The views of a scene show one set of named points, each view turned or mirrored, shifted and resized as a whole, with a little noise and some points left out.
In the rows, 128 means zero.

Scene 1
View 1
Z390: [148 110 114 133 115 139 149 105 166 111 125 203 126 107 142 110 124 146
  94 126 123 126]
Z639: [142 129 148 135 118 144 121 153 102 118 102 155 127 105 120 153 126 159
 121 116 122 156]
Z726: [135 120 119 109 120 127 121 140 128 109 107 159 139 102 123 135 140 177
 120  97 113 138]
Z800: [146 116 122 130 117 138 139 118 147 111 118 189 127 106 135 123 126 153
 104 121 120 135]
Z35: [144 122 144 144 117 150 132 138 120 118 109 171 121 106 128 143 122 146
 110 125 125 146]
Z336: [130 114 152 155 116 171 135 143 117 123 101 145 120 108 136 152 127 132
 108 116 123 129]
Z756: [125 107 153 159 115 181 139 141 123 125 101 137 118 108 143 150 128 124
 104 109 123 115]
Z879: [155 119 138 149 114 149 143 119 139 118 121 198 116 108 136 129 115 139
  98 140 129 146]
Z23: [162 130 153 157 113 148 137 135 115 121 114 195 113 108 127 142 106 140
 105 151 134 168]
Z766: [124  94 134 158 114 181 153 118 157 120 112 157 121 108 156 129 130 117
  92 108 121  96]
Z834: [126 102 121 133 116 157 143 120 156 114 112 160 131 105 145 125 138 142
 101  98 115 104]
Z931: [124 102 136 149 116 173 144 130 142 121 107 147 123 106 146 138 132 129
 101 104 120 104]
Z873: [147 127 132 120 119 128 123 141 117 113 109 172 132 104 120 139 128 170
 119 115 119 155]
Z220: [141 106 136 157 112 166 150 116 151 119 117 181 116 108 147 128 122 125
  94 127 126 120]
View 2
Z834: [ 82  95  83 111  90  87 159 100  55 210 102 123  63 169 161  56 132 138
 193  93  94 142]
Z390: [114  80  55 138 134  60 175 123  11 193 132 109  86 173 178  10 109 110
 191 137 104 140]
Z873: [143  91 145 117 126  76 157  83  95 184 119  87 110 154 143  56  85 145
 168 178 109 108]
Z23: [134 102  88 177 161 110 133  91  86 147 117 110 164 190 159  35 111 113
 198 211 121 104]
Z931: [ 67 108  79 124  88 118 138  88  85 199  85 138  85 183 160  72 150 138
 204  97  94 136]
Z800: [121  88  88 130 125  71 166 106  48 189 124 104  95 168 163  32 104 124
 186 149 105 130]
Z639: [129 106 152 126 120 106 137  66 131 175  98 100 131 163 135  76 101 152
 179 184 109 101]
Z879: [118  95  66 161 147  91 149 105  51 167 120 117 131 188 167  27 118 110
 200 174 112 121]
Z220: [ 89  97  49 151 124  98 148 109  43 183 108 130 104 192 172  32 136 114
 207 131 105 135]
Z336: [ 85 115 105 138 104 132 123  72 118 177  81 132 120 185 149  81 141 142
 200 140 106 117]
Z766: [ 49 109  36 141  93 121 136 102  53 198  85 154  82 198 174  55 168 121
 221  81  94 147]
Z35: [117 103 109 142 127 106 139  82  97 171 104 112 126 177 150  58 113 133
 192 171 110 113]
View 3
Z931: [124 165 139 164 173 116 113 160 144  67 104 145 117 178 126 129 114  96
 122 175 113 123]
Z756: [102 148 140 158 183 130 103 142 146  58 104 138 109 182 127 114 135 105
 119 168  87 112]
Z639: [123 119 123 168 148 134 120  91  64  68 115 100 106 149 102 113 144 126
 128 192  91  86]
Z726: [155 138 135 166 156 123 132 119  36  98 113 106 129 140 113 121  98  91
 107 198 125  91]
Z23: [133 134  95 192 105 106 132  98 105  46 118 103  91 148  85 145 162 162
 172 206 120 118]
Z834: [148 171 137 167 168 108 125 167 114  83 104 143 128 166 126 139  90  84
 116 184 136 125]
Z390: [175 178 112 189 120  86 147 160 103  80 110 132 121 149 107 167  93 112
 151 205 172 144]
Z766: [127 185 132 169 169 101 114 184 180  59 102 160 113 187 129 147 112  99
 133 175 132 147]
Z35: [132 137 116 177 139 117 123 114  95  64 112 112 106 154 102 130 139 129
 142 194 111 110]
Z873: [149 131 122 174 134 122 133 103  45  83 113  98 117 138 100 126 121 117
 129 203 119  94]
Z220: [146 169 114 183 135  97 131 157 139  61 107 138 111 168 109 155 116 119
 150 194 143 141]
Z336: [109 140 129 164 165 127 109 126 131  56 108 126 104 171 116 118 143 119
 130 177  91 107]
Z879: [149 155 102 191 113  95 137 130 114  59 114 120 104 152  96 156 132 140
 163 204 143 132]
View 4
Z390: [122 116 150 104 192  81  73 150 147 145 174 156 164 145 226 123 156 126
  92 143 172 184]
Z35: [131 110 128  75 127 103  95 138 137 119 155 151 181 166 208 153 103 109
 168 128 152 179]
Z756: [124 136 107 107  96 126  95 129 125 119 174 134 151 150 184 177 122 102
 192 107 179 173]
Z766: [117 155 103 134 133 114  90 137 125 136 189 137 133 139 197 170 175 103
 137 103 212 180]
Z336: [128 122 115  90 102 118  94 132 129 116 165 140 164 158 190 171 108 104
 192 115 166 175]
Z726: [127  88 199  94 152 109  52 141 149 131 165 127 166 128 182 126  88 131
 174 161 124 167]
Z834: [119 129 155 129 149 113  65 138 136 140 185 127 137 122 188 145 148 119
 144 134 178 171]
Z800: [125 106 157  93 172  90  73 144 147 136 166 150 169 147 214 128 129 124
 124 147 154 179]
Z23: [136  97 108  43 143  79 110 145 143 115 142 176 208 193 239 146  98 108
 143 131 145 188]
Z220: [123 129 117 100 158  92  90 143 137 134 172 155 161 154 221 149 153 112
 118 122 184 184]

In a view up to two points have been moved. Name them for each view, in the order of its rows, or write none.
view 1 => Z766, Z220
view 2 => none
view 3 => Z756
view 4 => Z35

Scene 2
View 1
Z663: [165  86 130 168 117 154 127 147  95  84 180 123 131  97  91 130 131 155
 143  69  78 151]
Z317: [123  94 102 156 106 151 126 139 107  95 193 161 136  96 121 136 135 149
 158 115  69 132]
Z365: [134  95 146 132 114 147 125 146 109 102 170 151 155  97 118 127 128 148
 144 110  92 137]
Z635: [125 125 137 170  43 134 140 175 110 123 191 135  91 114 140 135 180 169
 175 169  50 124]
Z874: [131 109 162 130  89 140 131 160 113 117 168 147 142 105 130 127 144 154
 151 137  88 132]
Z414: [108  85 104 123 131 155 119 125 113  95 182 185 173  88 128 132 111 138
 149 114  92 127]
Z582: [ 84 117 136 106  82 138 127 151 127 130 175 191 159 103 164 130 142 146
 164 186  88 109]
Z604: [124 106 155 125  99 141 128 154 113 113 169 156 152 100 131 127 136 149
 149 135  93 130]
Z662: [110 108 181  87 106 136 125 152 124 127 152 174 182 100 147 120 125 140
 142 155 114 124]
Z331: [135 105 124 164  82 144 132 157 105 103 188 140 116 104 121 136 154 158
 162 126  64 134]
Z806: [134  97 132 146 106 147 127 147 107  99 179 149 141  98 118 131 136 152
 151 111  81 134]
Z248: [141 105 168 129 100 141 129 159 109 112 163 140 147 103 121 124 137 151
 145 121  94 137]
View 2
Z365: [151 131  98 122 150 171 159 161 175 152  90 145 126 152 175 126  81 158
 118 153 102 179]
Z874: [123 123  97 107 143 140 143 160 170 153 105 131 109 137 174 148 107 157
 112 132 111 165]
Z806: [137 128 107 114 149 160 163 155 170 152  90 136 122 153 182 123  82 168
 119 150 108 185]
Z317: [121 131 121  92 156 154 177 148 155 159  73 130 133 176 209 107  82 185
 135 164 113 199]
Z582: [106 136  90  52 144 134 103 193 144 161  82 131 133 177 210 186 161 137
 126 153 110 142]
Z248: [142 123  95 127 142 156 152 157 179 150 106 137 110 132 163 139  91 153
 107 135 106 169]
Z331: [ 96 112 125  98 148 124 178 130 161 159  98 109 106 138 195 110  88 196
 124 131 124 196]
Z663: [147 120 119 148 153 169 207 126 183 151  92 135 116 140 172  77  34 193
 120 148 108 215]
Z604: [135 129  94 104 144 154 141 167 170 154  95 138 120 150 179 148 107 150
 116 144 105 164]
Z414: [158 152 100  94 158 192 155 179 158 156  56 158 160 200 207 124  87 152
 135 191  96 182]
Z635: [ 52 100 128  66 141  80 157 128 148 163 113  87  88 125 204 141 130 199
 125 105 137 177]
View 3
Z331: [135 134 138 112 132  92  84 126 114 143 148 131  63 111 148 112 116 177
  97  79  81  83]
Z604: [148 130 124 101 125 113  87 137 115 152 138 123 105 122 126 118 113 162
  95 114  77 136]
Z662: [157 122 116  93 123 125  95 147 119 154 133 120 134 133 114 121 104 155
  94 148  77 184]
Z874: [143 135 132 108 124 108  89 143 121 146 141 127  94 126 131 120 108 170
  99 114  82 130]
Z317: [149 115 120  95 132 109  80 111  91 159 140 120  91 102 140 105 133 156
  93  78  64  91]
Z365: [157 136 117  98 112 119  80 134 109 156 128 118 108 122 114 116 129 154
 101  98  73 115]
Z635: [117 122 157 122 157  78  96 133 122 133 172 141  41 111 179 112  86 197
  90 100  89 104]
Z582: [141  88 126  92 159 111 102 123 104 154 161 123 113 110 155 108  92 162
  81 144  70 178]
Z414: [165 106 103  78 126 130  81 108  82 170 131 109 131 102 120 104 142 135
  91  98  55 122]
View 4
Z248: [116 123  96 112 140 115 187 182 130  64  92  93 132  80 151  72 122 120
 160 132 132 172]
Z874: [130 136 108 135 143 117 168 178 153  68  91 105 119  74 154  71 129 121
 165 136 130 169]
Z604: [139 128 100 134 145 121 173 186 150  69  74 113 120  67 154  63 111 117
 153 144 136 172]
Z414: [190  85  73 134 128 157 173 192 112 106  31 137 115  40 142  33  50  90
 117 148 146 187]
Z331: [160 126 116 145 115 134 140 141 114 114 126  80  93  73 128  76 161 101
 176 111 110 177]
Z365: [140 105  85 111 132 130 187 185 110  82  75 104 127  67 143  62  98 109
 145 133 136 177]
Z662: [122 140  98 137 170 111 195 222 193  31  35 147 144  61 179  57  78 136
 140 170 156 164]
Z635: [156 175 154 192 131 118  97 127 186 100 152  86  70  78 143  92 211 119
 203 121  98 165]
Z806: [151 104  92 122 124 136 171 171 106  98  88  96 113  67 133  63 113 101
 153 123 127 180]
Z663: [136  77  73  79 101 140 192 158  40 117 115  56 124  81 112  70 124  89
 156  94 118 186]
Z317: [187  98  94 145 111 153 148 158 103 125  84 105  94  52 127  54 108  89
 146 125 127 186]
View 5
Z365: [108 124 142 126  99 118 105 101 182 113 107 158 154 164 129 168 188 154
 156 139  90 106]
Z248: [ 96 146 159 138  89 130 105 117 192 111 104 161 143 156 138 169 175 149
 147 138  81 106]
Z331: [ 92 162 137 135  66 100  80 136 191  86 113 136 173 148 131 202 145 186
 192 140  98  93]
Z662: [ 82 130 186 128 124 164  99  68 183 119 137 203 127 150 165 143 190 126
 150 132  58 104]
Z604: [ 92 139 160 130  99 133  93  99 185 106 124 171 148 151 146 169 175 152
 167 138  79 101]
Z582: [ 67 142 181 119 121 150  63  55 176  93 176 202 153 132 175 168 164 157
 209 131  63  83]
Z663: [126 133 114 134  68  87 116 147 188 109  70 118 166 175 101 188 181 172
 145 144 109 112]
Z414: [119  88 127 102 124 108  95  53 161 112 134 170 170 170 125 164 209 162
 185 137  91 100]
Z635: [ 59 200 165 145  56 117  56 141 201  69 138 147 170 121 158 213 111 192
 217 139  87  80]
Z874: [ 85 154 164 136  88 132  94 112 193 101 119 166 145 148 148 174 163 155
 164 137  79 100]
Z806: [107 131 134 125  88 108  97 109 181 103 109 149 163 160 124 181 176 169
 171 139  95 102]
Z317: [110 122 122 115  91  93  85  96 173  93 124 146 181 158 120 190 176 182
 198 141 100  95]

In a view up to two points have been moved. Name them for each view, in the order of its rows, or write none.
view 1 => Z331
view 2 => Z806
view 3 => none
view 4 => Z635
view 5 => Z663
